Points, in no order, along strands that fork and pass close to each other.
Points whose rows are less than 97.1 apart are linked; no others are. Some points are linked to none.
Sikub: -15, 34, 36, 30, 36, 28, -18, -3, 11, 33, 10, -14, 9, 65, -18, -16, -35, -42, 0, 35, 44, -48, -2, -19, -24, -20, -25, 3, -8, -16
ribal: 9, -30, -50, 42, -31, -23, -39, 17, -32, -4, -22, 1, -12, -32, -5, -18, -4, -23, 24, 15, 26, 3, 22, 39, -17, -21, 18, -35, 35, -23
defib: 36, -25, 6, 5, -37, 10, -18, 19, -11, 11, -8, -64, -18, -29, 42, -39, -9, 4, 28, -30, -55, 20, 36, -7, -6, 7, -1, 20, -26, -4
peb: 18, 30, 45, 6, 16, 24, -14, 24, -9, 31, 11, -40, -14, 13, 27, -30, -2, -15, 11, 14, -30, -16, 12, -24, -22, -3, -21, 24, -53, 13
Sime: -23, 32, 52, 10, 29, -13, 22, 16, -11, 16, 17, 0, -7, 30, -21, 22, 4, -36, -44, 55, 18, -50, -15, -29, -9, 8, 11, 30, 15, -33
Gazi: -23, 6, -5, -2, 12, 14, 39, -9, 17, 24, 13, 4, 13, 38, -4, 22, 23, 10, 6, 16, 34, -16, -31, -12, -17, 16, 5, -12, -19, 28
gumuk: 25, -6, -1, -27, -17, 11, -9, -13, -33, -7, -28, 13, -1, -28, -24, 20, 15, 1, -26, -27, -18, 7, 16, -9, 11, 1, 23, -6, 31, -23
Vez: -4, 25, 36, -19, 0, 3, 24, -4, 15, 36, 28, -4, -4, 6, 30, -2, -36, 17, 14, 22, -4, -25, -17, 4, -21, 21, -6, 12, -56, 5
Midiz: -41, -3, -11, 17, -8, -19, 11, 15, 17, 34, 25, -3, -6, 7, 13, 3, -24, -17, 6, 37, 32, -21, -9, 6, -20, 13, 3, -26, -20, -19
gofog: 18, -30, -31, 20, 17, -16, -10, -5, -33, -5, -43, -8, -6, 1, -3, -27, 18, -14, 12, -3, 13, 12, 9, 3, -7, -15, -10, -18, 2, 28
putu: 2, -25, -47, 14, 6, 6, 0, 29, 29, -17, 12, 14, 12, -19, -1, 25, 12, 28, 53, -42, 6, 29, 8, 41, 14, -3, -5, -37, 17, 13
div: 38, -41, -8, 12, -29, -9, -55, 21, -29, 5, -25, -43, -20, -30, 26, -52, 21, -10, 15, -28, -38, 13, 43, -6, 4, -11, 2, 11, 0, -19
menok: -8, 32, 9, -32, 10, 1, 27, -6, 16, -73, 5, 12, 15, -17, -31, 25, 20, 30, -39, -10, -47, 36, -11, 1, 33, -4, -6, 49, 21, 32
zelib: -10, 24, 14, -8, -2, 13, 4, 7, 14, -2, 16, 33, 8, 14, 17, 6, -36, 2, 4, 8, -11, 44, -6, 2, -12, -1, -17, -13, -22, 21
Kup: 24, -33, -25, -13, -57, -35, -28, -7, -7, -26, -3, 8, -17, -33, 36, -5, -5, 15, 5, -11, -33, 39, 25, 13, 28, 17, -10, 2, 3, -4
Fali: 31, -48, -29, 18, -29, -20, 10, -24, -69, 4, -60, -25, -27, -36, 16, -13, 18, -26, 3, 19, 45, -39, 17, 17, -14, -12, 30, 0, 32, -49
Fil: 22, -15, 8, -45, -9, -24, 6, -34, -26, -55, -28, 30, 4, -18, -3, 12, 19, 11, -45, -14, -20, 35, -9, -31, 28, 4, -14, 11, 16, 26
paf: 10, -21, -6, -9, -32, -19, -19, 4, 8, -41, 1, 14, 9, -12, 25, -5, -41, 15, 7, -17, -42, 64, 26, 11, 30, -7, -29, -1, -10, 1
rekem: 4, 13, 60, -21, 32, -21, 14, -13, -7, 25, 3, 17, -9, 40, 12, 6, -9, -5, -25, 14, -2, -28, -19, -40, 4, 21, 1, 15, -17, -8
sozis: -7, -7, -2, -24, 13, -17, -17, 18, 8, -47, -13, 16, -10, -40, -24, 9, 28, 8, -13, -30, -37, 44, 15, 11, 26, -14, -9, 6, 27, -7
Vika: 31, -9, 17, -10, -19, 21, -25, 30, 0, 8, -11, -29, 0, -6, 30, -8, -13, 5, 21, -34, -47, 36, 41, -29, 17, -1, -7, 0, -34, -10
Nez: -37, 26, 12, 3, 15, 52, 44, 7, 71, -3, 53, 25, 32, 23, 12, 39, 8, 58, -1, -16, 1, 12, -36, 14, 19, 3, 8, -6, -8, 7
Dek: -19, 7, -11, 27, 33, 24, -41, 10, 41, 12, 13, 23, 21, 34, -11, -22, -34, 4, 7, -16, 14, -8, 7, 10, 4, -10, -21, -21, 9, -9
mulag: -1, 43, 39, -37, 20, 7, 31, -11, 13, -51, 4, 16, 8, 4, -9, 39, 38, 33, -46, -2, -29, 29, -34, -32, 26, 18, 13, 34, 8, 25
vumi: -7, 77, 77, -22, 16, 0, 8, 6, -9, -24, 40, 37, 3, 22, -9, 25, 12, 7, -46, 42, -23, -8, -35, -14, 2, -4, 14, 50, 12, 15
Rozo: 5, 3, 0, -25, -16, 35, 43, 0, 23, -6, 6, 11, 18, 8, 19, 53, 15, 31, 33, -19, 6, 53, -9, -15, 11, 12, 6, -30, -32, 29
rufe: -1, -1, 16, -29, 21, -24, 8, -45, -20, -21, -23, 32, 12, 17, -33, -4, 7, -21, -61, -10, 2, 5, -20, -47, 12, -15, 7, 13, 46, 17
mogo: -1, -34, -41, 9, 14, -29, 16, 0, 1, 0, -15, -1, -16, -10, 21, 13, 36, 8, 29, -6, 24, 15, -4, 1, -4, 7, -1, -21, -11, 27
Mumu: -30, 46, 16, -3, 20, -16, 16, -9, -4, -33, 21, 26, 26, 5, -48, -1, -3, -29, -80, 2, -5, -3, -28, -22, 6, -24, 36, 35, 69, 20
vokim: 16, 47, 82, 9, 14, -5, -16, 16, -14, 23, 30, -26, -14, 31, 39, -29, -21, -26, 2, 50, -16, -31, -9, -19, -30, -2, -20, 41, -44, 12
fusi: -24, 13, 1, -6, -5, 3, 8, 18, 28, 35, 22, -16, -6, -26, 19, 0, -27, 2, 29, 9, 3, -7, 3, 20, -28, 4, -2, -8, -48, -6
tib: -6, 20, 8, 24, 16, 37, -5, 6, 31, 49, 35, -39, 19, 27, 9, -29, -19, -8, 32, 22, 34, -44, -1, -6, -33, -9, -31, -2, -50, 12
Lof: 3, -17, 21, 18, -12, 0, 19, 2, -33, 55, -10, -48, -4, 11, 21, -28, -27, -49, 15, 30, 30, -27, 2, -23, -50, 0, 6, -9, -35, -21
fego: -26, -13, -28, 36, 40, -3, -31, 37, 33, 14, 7, -11, 9, -6, -12, -20, -21, -12, 37, -13, 28, -14, 7, 25, -13, -24, -15, -29, -7, -12
Dalo: 24, -33, -51, 27, -21, -28, -18, 8, -19, -16, -28, 22, -11, -35, 7, 5, -1, -2, 47, -27, 22, 26, 11, 38, -7, -19, 10, -46, 35, 9
bal: 51, -39, -39, 21, -47, -31, -23, -3, -48, -7, -46, -7, -28, -50, 48, -5, 20, -10, 36, -13, 10, 22, 20, 17, -13, -19, 21, -25, 31, 1
zedis: 13, -5, -16, -2, -1, 43, 27, 5, 27, -47, 3, 2, 34, 23, -5, 36, -8, 49, 17, -34, -23, 51, 12, 11, 56, -4, -26, -1, -5, 7
luvag: -1, -53, -40, 60, -23, -15, 18, -17, -37, 1, -44, -28, 0, 21, -24, 8, -5, -28, 27, 42, 83, -25, 17, 1, -27, -18, 19, -34, 32, -29
govil: 13, -28, -21, 7, -6, 3, 19, -7, -9, 46, -7, -53, -1, 2, 24, -23, 15, 3, 38, 0, 15, -26, 2, -13, -25, 4, -3, -2, -46, 30
nava: 12, -33, 15, -29, 2, -46, 14, -21, -35, 6, -31, -1, -31, -26, 36, -13, 14, -21, -31, 3, 0, -14, -7, -20, 4, 29, 3, 12, -8, -20
zas: -6, 0, 33, -40, 2, -54, 7, -10, -3, -22, -1, 27, -21, -25, 23, 5, 4, -1, -41, 16, -18, 3, -24, -18, 11, 33, 2, 15, -8, -13
Nezub: 1, 12, 37, -1, 5, -3, 33, -12, -9, 54, 1, -28, -15, 1, 28, -21, -47, -26, 15, 29, 14, -37, -14, -4, -43, 6, -6, 9, -54, 2
Sis: 24, -19, 14, -3, -14, 17, -22, -2, -7, 28, -22, 0, 5, 12, 21, -17, -39, -4, 25, -38, -10, 22, 25, -22, 4, -5, -3, -25, -20, 0
rin: -4, 28, 6, -23, 4, 17, 47, -20, 17, -36, 17, 13, 19, -1, -21, 41, 21, 22, -50, -29, -6, 20, -39, -24, 21, 39, 47, 11, 33, 31
pofam: -9, 8, -3, -1, -12, -2, -13, 25, 16, 10, 5, -35, -26, -53, 22, -36, -26, -8, 29, 0, -30, 11, 15, 39, -27, -6, -15, 5, -34, -1
daril: 8, 39, 39, -36, -14, 5, 11, -6, -1, -72, 17, 22, 19, -7, -26, 15, -13, 28, -31, 17, -64, 44, 1, -1, 27, -29, -33, 56, 1, 21
zop: 12, -24, -50, 43, -22, 9, -28, -2, 2, 23, -11, 11, 16, 1, -23, 3, -29, 8, 56, -16, 59, -13, -1, 34, -10, -25, 27, -62, 29, -9
digok: 14, -5, 31, -31, 1, -3, -20, -26, -27, -16, -15, 39, 17, 39, -24, -13, 8, -11, -37, -10, -16, 24, 0, -51, 21, -36, -17, 7, 25, 18
lorol: -37, 42, 13, -4, 24, 0, 30, 18, 34, -26, 38, 17, 6, 3, 7, 31, 39, 34, -13, 28, -8, 13, -42, 5, -4, 20, 14, 13, -9, 26
vol: -34, 9, -1, 14, 30, -41, -30, 39, 18, -11, 16, 5, -16, -3, 13, -18, 15, -10, -7, 21, -9, 16, 0, 2, -2, -12, -28, 5, -4, 1
Nasek: -8, 21, -1, 36, 34, 47, -36, 7, 51, 29, 32, -13, 27, 35, -2, -31, -36, -7, 31, -1, 41, -25, -3, 13, -20, -18, -37, -21, -22, -1
saf: -2, 38, 16, -13, -14, 23, -2, 5, 8, -32, 20, 28, 12, 4, -11, 5, -26, 22, -14, 10, -42, 35, 3, 22, 8, -3, -31, 22, -8, 15
kazo: -22, 38, 30, 19, 38, -15, -44, 52, 34, -9, 30, -14, -17, 3, 24, -32, -14, -13, 19, 10, -21, 4, 7, 12, -4, -22, -34, 22, -26, 3
likoz: -14, -25, -56, 29, 10, 5, 21, -21, -4, 19, -12, -16, 15, 19, -34, 6, 19, 8, 13, 4, 57, -51, -6, 9, -7, 1, 13, -12, 13, 15
gabo: 7, -15, 16, -19, 12, -24, 61, -40, -34, 9, -24, -6, -10, -10, -19, 17, 8, -21, -47, 21, 30, -55, -28, -9, -12, 38, 21, 15, 12, -21
Tedo: -7, 38, 32, -21, 18, 5, 2, -18, 7, -18, 2, 29, 11, 6, -29, 10, -26, 7, -50, -14, -26, -13, -9, -2, 21, -6, -2, 33, 24, 9
Vof: -19, -4, -41, -5, -12, -9, 16, -6, 16, -11, 4, 29, 4, -29, -14, 43, -5, -6, -15, -20, 30, 16, -26, 18, -2, 12, 39, -33, 42, 6
Noruz: -8, -8, -9, 11, 6, 20, 18, 2, 9, 43, 13, -21, 12, 29, 12, -10, 4, -7, 37, 16, 38, -11, -11, -10, -33, -5, -13, -26, -44, 27
Rul: 15, -3, -3, 5, 15, 10, -37, -3, -22, 3, -21, -4, 5, 7, -30, -29, 15, -4, -20, 0, -11, -32, 24, -5, 2, -9, -12, 12, 7, -15
bop: -9, -3, -46, 29, -20, 4, -27, 7, -28, -2, -4, -7, -2, -21, -38, -13, 10, -19, -10, 32, 17, -28, 14, 32, -19, -9, 9, -7, 28, -20
fige: 15, -44, -27, 2, -29, -24, 17, -26, -43, 24, -27, -25, -27, -34, 32, -13, 14, -13, 9, 20, 28, -35, 5, 15, -18, 17, 17, 5, -9, -18
zumar: 9, 2, -15, -24, -43, 23, 19, -5, 7, 17, 26, 4, -2, -39, 2, 48, 22, 29, 7, -7, -5, -5, 2, 13, 3, 39, 25, -5, -8, -9
lem: 22, 7, 6, -19, -18, 31, -12, -27, -28, -8, -25, 36, 23, 39, -35, -1, -7, -9, -15, -21, -7, 35, 5, -23, 2, -21, 5, -23, 27, 21
nodo: 10, -36, -17, 19, 11, -7, 1, -15, -57, 2, -67, -20, -15, -9, -18, -24, 16, -28, -12, 9, 28, -37, 16, 0, -16, -21, 16, -1, 21, -30
poka: -10, -28, 4, -12, 11, -18, 50, -34, -24, 33, -38, -11, -11, 10, -5, 12, -3, -26, -6, 17, 52, -40, -10, -20, -20, 11, 15, -9, -7, -15
Zataz: -5, 30, 50, -21, 17, -16, -1, 15, -3, 15, 8, -12, -40, -25, 10, -13, 7, -5, -12, 26, -40, -35, 8, 5, -8, 11, -7, 44, -25, -32
nog: -13, 62, 62, 8, 38, 23, 13, 11, 3, 21, 36, 6, 2, 52, -13, 24, 9, -8, -25, 47, 13, -53, -24, -19, -10, 2, 2, 35, -4, -4
tino: 6, 2, 19, 23, -1, 12, -24, 33, -16, 41, 1, -42, -4, 3, 30, -38, -15, -40, 16, 12, -6, -4, 12, -25, -36, -10, -7, -6, -32, -3
sina: 36, -18, 10, -43, -26, -5, 7, -32, -21, -45, -19, 6, 0, -17, 14, 11, 6, 31, -25, -14, -46, 30, 19, -19, 40, 18, -20, 29, -13, 1
Bala: 18, -21, -14, -3, -3, -17, -30, -11, -42, -22, -36, 2, -4, -18, -10, -45, 22, -10, -16, 5, -17, 5, 21, 0, -3, -26, -22, 16, 9, 9
vuna: 39, -54, -19, 18, -26, -27, -38, 7, -59, 2, -55, -30, -29, -43, 38, -53, 17, -23, 14, -17, 1, 7, 27, 3, -8, -29, 24, 0, 21, -29
pim: -15, 15, -13, -10, -14, 37, 22, 9, 25, 10, 20, 17, 15, -17, -2, 44, 14, 22, 21, -11, 10, 23, -7, 14, -10, 6, 15, -28, -12, 9
ser: -17, 48, 27, 20, 48, 63, -7, -15, 43, 24, 22, 0, 21, 62, -24, -12, -30, -16, 15, 10, 46, -36, -18, 9, -22, -38, -31, 3, -3, 19
tiza: -10, -22, -20, 11, -13, 4, -6, -14, 13, 28, -15, 26, 15, 24, -7, 11, -41, -11, 29, -17, 47, 11, -6, 9, -13, -9, 21, -62, 19, -7
pep: -3, 0, -19, -28, -35, -5, 11, 2, 29, -46, 13, 5, -8, -35, 14, 23, -27, 37, 15, -7, -47, 49, 12, 38, 32, 19, -20, 8, -16, -1
mif: -8, 19, 23, -21, -7, 40, 48, -4, 47, -23, 27, 26, 27, 20, 13, 52, -11, 51, 1, -15, -11, 43, -26, -3, 25, 15, 3, -5, -20, 15
Pon: 13, -2, 15, -6, -21, -12, -23, 3, -5, 7, 21, 4, -11, 6, 26, -18, -2, 13, -17, 10, -35, -4, 8, -15, 13, 33, -18, 19, -23, -5
regav: -38, 37, -4, 25, 27, 22, 11, -12, 13, 8, 21, 23, 24, 48, -37, 0, -31, -19, -21, 20, 34, -18, -33, 13, -17, -19, -4, -3, 31, 20
rulos: -24, -12, -30, 10, 17, -30, -26, 34, 13, -17, 2, 7, -17, -25, -8, -1, 34, -2, 9, -6, -13, 19, 8, 18, 14, -2, -2, -10, 17, -8
tiz: -1, -29, -56, 48, -29, -14, 14, -14, -14, 18, -24, -6, 17, 14, -31, 24, -10, -7, 44, 15, 90, -27, -7, 20, -21, -27, 32, -55, 39, -11
kidat: -16, 31, 24, -22, 14, -14, -19, 10, 13, -6, 24, -3, -30, -25, -23, 0, 19, 9, -37, 10, -42, -30, 8, 10, 21, 12, -6, 47, 10, -31
Gar: -4, 13, 21, -8, -17, -22, -32, 35, 6, -13, 10, -45, -36, -40, 23, -55, -3, -16, 14, 3, -64, 30, 22, 18, -11, -15, -21, 32, -14, -8
deki: -1, -20, -10, 11, 0, 17, -14, 7, 17, 39, -15, 2, 9, 10, 16, -14, -45, -8, 51, -34, 21, 18, 12, 4, -18, -19, 0, -52, -22, 8
Dev: -42, 30, 6, 15, 37, 10, 36, 0, 35, -2, 35, 24, 19, 38, -7, 24, 24, 16, -29, 9, 24, -3, -53, -7, -1, 10, 20, 6, 15, 29
fufid: -17, 17, 22, -21, -4, -32, 12, 21, 14, 11, 15, -28, -46, -47, 28, -4, 22, 4, 17, 27, -25, -3, -7, 12, -14, 31, 18, 19, -41, -26
Dasi: -38, 15, 6, 3, 3, -12, 0, 8, 15, 5, 24, 34, 1, 11, 12, 13, -20, -14, -18, 23, 15, 15, -22, 1, -11, 4, 4, -21, 4, 0
Vezem: -13, -1, 5, -16, -2, -29, -5, -2, -12, 7, 3, 4, -20, -27, -16, -9, 4, -13, -47, 15, -17, -43, 1, 12, 10, 26, 6, 28, 20, -40
Leni: 15, -15, -36, 36, 19, 22, -44, 9, -9, -7, -11, 1, 16, 33, -20, -33, 17, -3, 21, -12, 11, 9, 15, 4, 0, -24, -23, -30, 9, 25
nak: -1, 18, 9, -11, 1, -2, -32, 23, 13, -35, 16, -16, -18, -18, 4, -29, 14, 15, 9, 3, -63, 30, 28, 13, 19, -14, -44, 38, -20, 3
Fekub: -20, 41, -7, -1, 20, 10, 48, -14, 7, -32, 20, 7, 24, -9, -38, 19, 10, -18, -61, -23, 4, 10, -41, -15, 4, 11, 65, 21, 54, 31
Vus: 33, -41, -4, -5, -34, -4, 19, -13, -23, 55, -9, -47, -8, -25, 41, -12, 1, 1, 34, -9, 11, -40, 13, -4, -26, 25, 14, -2, -44, -10
zefa: -11, 20, -1, 34, 40, 15, -45, 55, 48, 3, 33, -47, -8, -16, 16, -50, -19, -22, 49, -4, -10, 3, 9, 24, -21, -20, -46, 1, -23, 12
lelov: 10, -8, -9, 11, -6, 17, -14, -14, -14, 33, -2, 2, 15, 18, -29, -3, -5, 7, -20, -4, 5, -50, 11, -6, 6, 24, 10, 0, 17, -20
rolez: 21, -18, -21, -12, 17, 30, 22, -7, -1, 10, -38, -17, 3, -8, -10, 15, 16, 20, 41, -43, 4, 9, 18, 2, -3, -12, 0, -18, -26, 26
zulun: -7, -1, -15, 18, 23, 6, -27, 38, 30, -3, 4, -16, -2, -17, 7, -28, -25, -3, 45, -26, -13, 22, 20, 33, -9, -21, -33, -14, -22, 4
Gonal: 9, 15, 17, -6, -7, 35, -23, 34, 8, -14, 13, 1, 13, 15, 5, 15, 14, 16, -1, -15, -43, 41, 37, -26, 30, -5, -15, 1, -13, -16
lured: -7, -3, 3, -12, 24, -9, 8, -1, 22, -32, 3, 20, 6, 25, 13, 19, 20, 32, -9, -18, -20, 35, -4, -17, 36, 14, -16, 11, -10, 24
Lufat: 7, -34, -42, 14, -36, -43, -25, -3, -23, -8, 2, 4, -23, -18, 33, -21, 8, -9, 1, 18, -2, 4, 10, 17, -2, 15, -3, -5, 8, 5
Bib: -16, 26, 32, 9, 16, 3, -6, -5, -14, 23, 7, 7, 8, 46, -26, -9, -26, -40, -31, 41, 19, -41, -2, -20, -18, -8, -5, 8, 17, -24
guto: 27, -33, -34, 15, -33, 3, -21, -21, -28, 31, -15, 7, 2, 13, -6, 13, 16, 1, 7, -12, 26, -23, 12, -16, 4, 12, 30, -29, 21, -13
diz: -5, -18, -21, 14, 8, -5, -14, -23, -6, 4, -33, 29, 18, 28, -41, -1, -11, -10, -23, -29, 27, -10, -9, -15, 14, -7, 31, -27, 51, -8
Foto: -4, 16, 59, 5, 5, -44, 3, 26, -21, 19, 20, -38, -30, 2, 48, -36, -5, -32, -9, 62, -19, -24, -15, -13, -33, 17, -3, 38, -39, -15
zes: 2, -34, -57, 6, -4, -28, 4, 3, 18, -18, -3, 12, -8, -28, 14, 46, 39, 27, 26, -26, 16, 16, -5, 15, 25, 17, 13, -23, 25, 20
fosep: -22, 22, -6, 10, 20, 57, 22, -35, 32, 43, 16, 1, 35, 61, -42, -5, -18, 0, 28, -2, 56, -42, -27, 6, -30, -26, -4, -21, -3, 16
bup: -8, -12, -35, 13, 24, 50, 23, 0, 45, 12, 19, 2, 38, 21, -12, 21, 27, 39, 43, -45, 31, -1, -1, 17, 13, -20, -3, -27, -7, 27
gaf: -10, 59, 57, 2, 24, 30, -2, -3, 30, 0, 36, 20, 7, 51, 19, 6, -24, 18, 2, 23, -1, -15, -20, -5, -2, -6, -29, 25, -30, 24
Gezub: -7, -25, -25, -19, -15, -19, 21, -10, -1, 26, -14, -30, -39, -60, 11, 0, 17, 6, 21, -3, 3, -35, 9, 30, -8, 21, 17, 5, -16, -29
kuder: -1, -11, -28, 17, 33, 49, 27, -2, 41, -31, 5, 13, 43, 33, -21, 24, 7, 48, 27, -52, 6, 29, -4, 22, 33, -16, -20, -8, 13, 37
kilat: 24, 6, 15, -34, -27, 29, 15, -14, -10, 14, 3, 15, 9, -14, -12, 31, -3, 17, -22, -13, -30, -12, 9, -4, 9, 39, 17, 6, 0, -15
nekob: -5, 13, 30, -28, 6, -25, 36, -23, -26, -8, 1, 10, -6, -24, -35, 12, -8, -29, -72, 16, -7, -47, -28, 4, -4, 33, 30, 39, 36, -32
seted: 35, -12, -1, -19, -34, 6, 7, -19, -15, -13, 13, -13, -8, -1, 17, 2, 8, 41, -1, 4, -50, 0, 19, 4, 28, 46, -20, 32, -32, 9
san: -6, 13, 45, -26, -13, -43, -23, 1, -15, -15, 35, 28, -7, -1, 13, -20, 10, -3, -48, 36, -36, -5, -6, -27, 16, 14, -12, 38, -2, -21
Pame: -10, 1, -45, 1, -6, 28, 22, 10, 33, -11, 15, 30, 24, -20, -18, 53, 9, 20, 23, -41, 25, 33, -14, 33, 6, -6, 28, -40, 32, 17
Dem: -35, -6, -27, -7, -9, -46, -19, 10, 16, -19, 12, 13, -25, -37, -8, 9, 19, -2, -29, 6, -10, -4, -5, 20, 19, 21, 13, 7, 34, -28
Foni: 29, -47, -40, 40, -28, -14, -7, -22, -48, 20, -39, -11, -4, 36, 2, -5, 13, -26, 25, 18, 59, -17, 9, -18, -10, -3, 23, -34, 23, -8
Tos: 8, 10, 8, -29, -42, -12, -9, 12, 20, -53, 20, -17, -16, -23, -1, -6, -1, 30, 3, 14, -72, 53, 28, 18, 46, 9, -34, 40, -21, -19
Vovul: -5, -18, 19, -20, 19, -31, 23, -15, -1, 26, -20, -2, -19, 4, 27, -3, -9, -7, -6, 2, 12, -29, -11, -23, 0, 21, 4, -3, -27, -8
vober: 4, -8, 8, -24, 2, -12, 10, -48, -30, -6, -43, 25, 7, 20, -42, 9, -5, -40, -46, -27, 29, 10, -23, -39, 3, -6, 45, -22, 66, -11
fuz: 16, -20, -25, -18, -7, -21, -19, 6, -27, -30, -44, 11, -24, -56, -8, 16, 44, -9, -2, -20, -9, 31, 21, 4, 9, -21, 15, -11, 34, -9
bobul: -3, -26, -45, 39, 19, 9, -36, -4, -3, -15, -14, 27, 27, 31, -40, -13, 11, 3, 3, -31, 23, 2, -1, 4, 15, -23, 7, -34, 45, 9
dokis: 26, -8, -2, -18, -29, 27, -1, 14, 2, -44, -9, -4, 23, 2, -6, 40, 9, 27, -4, -26, -47, 59, 38, -19, 56, -5, -15, 1, 1, -17

A fork is a point with three links, a tip a point with one. Leave the first point through the second and follow the links. Name the first fork or tip that comes.
Midiz / Dasi -> Mumu
gofog / Bala -> Vika
tiza / zop -> gofog
Mumu / Fekub -> fusi

A fork is a point with three links. Follow the links from the first point to the second and name the forks in between, in order.
bal / lem -> Vika, gofog
kazo / guto -> rulos, pim, Pame, gofog
tiz / pofam -> gofog, Pame, pim, rulos, zulun
deki / rufe -> gofog

Follow the links from the first point to the second, and from the first to the third. Name the last point that the two ways share.
Pon / Dek / menok -> zulun
digok / Dasi / Gazi -> zulun
fufid / zas / mogo -> Vezem
zefa / Fil / gofog -> rulos
Midiz / diz / Vezem -> rulos
defib / rufe / Nez -> gofog
